The views of a scene show one set of named points, each view turned or mirrored, shifted and resized as a whole, with a little noise and some points left out.
In the rows, zero is written as 128.

Scene 1
View 1
K_547: [131 136 155 159 107 186 112 130 139  94 119 119 142 135 128 116 104 169
 143 145]
K_894: [159 150 152 115  80 162  91  98 133 124 140 110 152 153 123 111 143 152
 118 109]
K_131: [126 125 172 202 103 188 142 135 120 112 114 119 113  86 144  90  86 156
 117 116]
K_27: [155 142 139 119 119 173  71 119 151  73 146 116 168 155 112 111 137 161
 146 135]
K_93: [128 154 179 115 124 172  84 134 158 122 106 138 156 132  89 115  95 177
 192 133]
K_838: [113 127 165 184 125 206 109 142 131  99 108 131 144 101 118 104  79 168
 165 132]
K_578: [145 140 173 112 122 145  97 119 145 113 143 150 164 134 114 100 110 144
 150 116]
K_120: [125 145 166 169  88 163 136 132 129 105 114 103 115 153 157 112 122 163
 112 150]
K_886: [140 126 163 199 100 186 123 126 108 102 133 101 115  91 152  76 115 143
  95  98]
K_681: [122 151 172 142  88 187  92 112 118 150 110 118 149 131 116 110 112 160
 148 104]
K_64: [110 139 191 167 118 179 115 137 123 135 107 138 137  99 121  92  83 155
 159 110]
K_561: [123 129 174 146 135 165 107 133 137 103 133 154 163 119 120  98  88 147
 161 126]
K_567: [104 142 185 147 125 159  97 133 116 120 127 139 160 145 135  92 114 139
 154 121]
K_233: [147 131 148 156 125 166  89 128 126  64 157 110 152 137 143  81 142 138
 114 120]
K_175: [114 151 202 114 116 120 108 122 120 147 135 151 157 157 138  89 120 128
 143 110]
K_295: [127 147 150 137  97 187  79 114 122 112 127 111 164 161 125 115 134 158
 144 125]
K_163: [127 132 170 156 112 146 129 128 126  98 141 133 142 145 155  97 116 138
 116 134]
K_390: [ 91 158 203 137  90 152 126 126 119 173  93 141 141 158 133 119  97 157
 160 131]
K_140: [132 151 163 137 100 189  93 124 143 120 106 118 146 134 106 121 105 177
 162 132]
K_178: [160 130 153 130  97 164 127 110 155 109 137 143 150 119 115 120  93 161
 134 128]
K_554: [128 137 155 176 115 182 106 141 129  75 124 100 131 140 144  98 126 161
 127 143]
K_334: [163 164 181 116  87 142 126 130 172 123 104 107 102 130 111 115 114 186
 135 138]
View 2
K_554: [151 120 114 151 140 110 145 164 136 109 115 150 103 115 141 102 107 149
 126  93]
K_120: [144 126 106 138 117 123 128 153 152 119 103 154 117 116 114 108 123 162
 131 106]
K_578: [173 136 138 130 113 119 132 165 149 106 166 124 108 139 177  93 149 126
 135 135]
K_334: [196 123 105 127  63 118 131 128 136 112 127 126 114 141 135 108 141 161
 126 114]
K_295: [152 164 118 145 120 122 146 165 131 111 129 143 118 141 158  73 117 125
 147 114]
K_131: [158 129 122 137 152  98 134 126 142 115 127 163 126  97 132 160 105 153
 109 126]
K_838: [153 131 135 150 154  95 149 122 134  86 129 150 133 132 170 134 112 131
 106 104]
K_681: [162 171 122 126 116 117 142 135 132 112 137 137 146 137 152 103 112 122
 142 133]
K_886: [165 139 114 137 156 100 138 156 132 133 134 165 108  81 125 143  88 150
 123 132]
K_547: [154 136 121 154 125 110 140 144 139 100 120 153 113 136 154 105 127 143
 120 102]
K_163: [144 122 126 134 135 123 123 174 164 118 136 146 106 112 138 108 137 149
 132 124]
K_567: [143 130 137 120 142 123 137 163 155 103 144 124 136 129 160  98 124 123
 142 123]
K_561: [156 125 145 136 143 110 136 150 153  92 155 134 120 134 179 114 140 126
 120 123]
K_390: [136 145 128 103 108 134 125 123 167 104 124 120 174 147 137 108 140 131
 146 131]
K_27: [171 142 121 162 112 115 148 181 126 104 143 139  82 145 179  63 130 129
 135 103]
K_93: [176 133 135 132 102 112 148 127 135  81 145 113 137 167 188  94 140 120
 126 108]
K_175: [151 130 137  98 117 137 123 172 170 117 160 109 138 129 150  93 145 126
 156 146]
K_64: [159 132 136 120 142 105 140 122 144  98 144 131 150 125 159 139 116 128
 121 127]
K_140: [167 152 121 143 106 112 146 129 129  97 128 138 130 152 164  97 125 131
 128 109]
K_178: [174 150 128 151 104 111 125 143 147 108 148 155  99 137 163 114 155 144
 116 134]
View 3
K_64: [141 132 153 134  88 139 144 138 124 155 159  81 142 136 112  83 149 119
 124 149]
K_27: [ 91 108 142 155 128 146 118 136 117 135 152 119 160 149 127 123  88 176
 136  74]
K_120: [162  96 154 133 125 133 134 172 154 138 165 118 121 100 132 128 110 119
 135 106]
K_295: [100 116 150 131 119 123 111 144 126 119 154 119 156 132 113 125 107 141
 153 101]
K_233: [123 101 143 168 142 155 133 130 136 136 133 118 166 107 154 114  94 168
 150 110]
K_93: [103 128 140 133  87 127 130 140  93 151 180  86 136 174  92  96 129 152
 114  93]
K_567: [122 118 126 126 105 126 140 125 109 130 161 105 144 115 124 106 136 148
 138 135]
K_838: [133 136 158 145  77 177 133 138 125 160 157  80 155 139 124 109 134 106
 122 122]
K_894: [103 108 161 135 149 103 119 157 150 123 146 135 146 143 110 106  97 168
 146 109]
K_547: [129 116 155 139 105 156 128 153 134 146 162 107 141 133 126 125 113 127
 125  97]
K_554: [147 102 149 158 117 158 130 149 133 144 153 101 149 105 141 126 102 126
 144  98]
K_886: [162 114 177 166 132 154 140 152 173 151 122 100 160 101 143  93 115 116
 151 155]
K_334: [150  96 162 146 129 103 139 185 141 162 178 102 104 159  97  89 104 152
 112  83]
K_390: [138 120 136  90  94  90 138 156 120 126 186 107 109 125  92 104 155 122
 125 139]
K_681: [113 129 163 122 110 107 119 150 133 130 155 103 149 145  94  97 129 125
 148 131]
K_131: [170 123 175 151 106 163 147 157 166 164 142  92 142 114 136  94 134 101
 127 152]
K_178: [113 122 162 131 121 149 140 157 155 153 157 126 132 163 123 103 117 161
 100 113]
K_175: [121 109 117 112 124  90 153 130 115 123 167 120 124 118 116  87 142 180
 128 149]
K_140: [113 124 159 132 100 130 119 154 122 143 168  98 142 158  99 109 117 129
 130  97]
View 4
K_390: [118 135 111 133 167 191 152 132 112 117 169 149 138 122 128 101  93  93
 163 101]
K_547: [ 77 105 113 110 142 139 119 122 164 130 132 153 126 120 135 115 123  81
 138 104]
K_681: [ 99 140 117 105 173 168 136 120 155 127 159 155 156 132 129  98 142 100
 155 110]
K_578: [121 157 108 137 181 122 135 140 166 131 122 152 119 126 131 110 136  73
 150 114]
K_334: [111 123  87 129 151 177 104 112 166 115 113 173 140 125 133 107 124  41
 188  75]
K_233: [ 79 131 104 128 157 100 101 113 170 156 103 139 113 157 158 107 155 106
 127 104]
K_554: [ 67  99 104 113 138 130 108 103 157 144 116 141 121 138 152 112 126 103
 135  93]
K_93: [122 130 123 108 184 143 150 127 181 113 131 144 138  89 116 133 112  70
 168 105]
K_567: [107 139 111 128 174 133 146 124 138 137 136 131 122 130 140 108 115 113
 141 110]
K_886: [ 54 124  68  95 132 135 128  92 141 147 120 167 136 159 153  62 157 113
 125 108]
K_295: [ 93 128 138 120 171 145 107 127 170 139 150 139 139 140 139 124 146 102
 145 106]
K_838: [ 70 102 102  79 144 128 160 112 162 123 132 152 133  97 126 104 115  97
 130 119]
K_163: [ 87 130  94 146 143 129 116 129 132 144 124 150 105 152 150  95 125  91
 129 105]
K_64: [ 94 131  86  93 161 147 172 111 141 122 135 155 138 109 128  86 114 101
 146 115]
K_131: [ 57 111  65  89 122 146 149  99 134 130 126 173 132 131 139  65 127  96
 128 111]
K_140: [ 97 118 123 103 165 157 127 122 175 122 143 153 146 112 125 120 129  78
 158 103]
K_561: [101 136 102 116 165 113 158 133 157 128 123 147 115 109 129 107 116  86
 133 121]
K_178: [ 94 137 102 125 148 135 123 144 169 123 129 178 123 124 124 100 141  47
 142 118]
K_175: [135 169 100 159 187 147 144 137 123 135 137 139 117 144 141  98 117  98
 156 104]
K_120: [ 74 101  97 132 126 165 100 113 131 136 134 156 123 149 151 100 117  88
 145  87]
K_894: [104 151 121 138 173 152  90 131 171 139 140 160 140 161 141 107 169  78
 156 102]
View 5
K_886: [140 123 123 178 163 120 168 169 182 149  89 150 139 120 164 124  78 146
 133 135]
K_334: [125  89 121 178 155 124 167 117 146  74 182 161 155 135 193  98  91 130
  99 144]
K_120: [158  91 134 166 162  98 162 131 166 118 140 149 156 136 161 118 122 148
 115 124]
K_390: [131 112 165 136 182 135 138  91 148 132 171 128 148 173 185 119 117 109
  96 145]
K_175: [127 135 137 143 180 143 144  88 156 114 182 123 129 166 134 138  79 114
 126 136]
K_547: [131 100 141 162 126 120 166 118 139 127 134 163 140 144 163  98 112 151
 128 126]
K_295: [129 109 131 122 113 136 162 103 143 117 142 142 149 138 152 125 105 151
 136 147]
K_554: [154 106 140 172 127 117 173 127 155 131 124 163 149 122 140 111 106 157
 127 119]
K_894: [118 107  97 127 133 129 162 116 154  86 156 134 146 137 160 134  87 151
 143 156]
K_561: [111 129 150 169 141 142 157 103 133 141 144 158 113 165 146  99  84 131
 138 120]
K_838: [120 117 167 175 128 140 163 123 132 164 110 173 129 149 177  84 101 137
 122 124]
K_233: [141 123 113 163 122 126 175 126 160 118 127 154 134 121 111 128  79 161
 156 121]
K_140: [115 104 143 146 119 141 162 104 130 117 149 159 146 146 184  98 103 138
 116 145]
K_93: [103 115 157 154 116 160 161  79 113 115 174 166 134 157 176  87  89 123
 114 140]
K_64: [117 131 162 170 161 150 154 119 146 155 129 155 131 154 182 100  84 116
 111 137]
K_567: [134 132 154 147 149 144 153  95 147 141 149 141 134 154 137 123  91 126
 127 130]
K_578: [104 125 124 154 141 145 157  97 135 106 168 147 117 161 143 113  72 133
 144 133]
K_27: [120 108 115 144  90 136 173  97 129  96 155 162 136 133 130 112  88 163
 152 132]
K_131: [133 116 144 191 173 118 162 160 166 158  98 159 133 140 185 101  93 136
 119 127]
K_681: [115 118 139 127 140 147 154 113 147 129 137 137 148 145 187 121  93 130
 117 161]
K_163: [143 114 129 167 166 109 158 122 162 123 144 144 129 152 131 123  99 144
 139 116]

Which points are out of place in each view (at most two, in the order of its rows)? Write - if all are in place.
view 1 | -
view 2 | -
view 3 | -
view 4 | K_163
view 5 | K_334
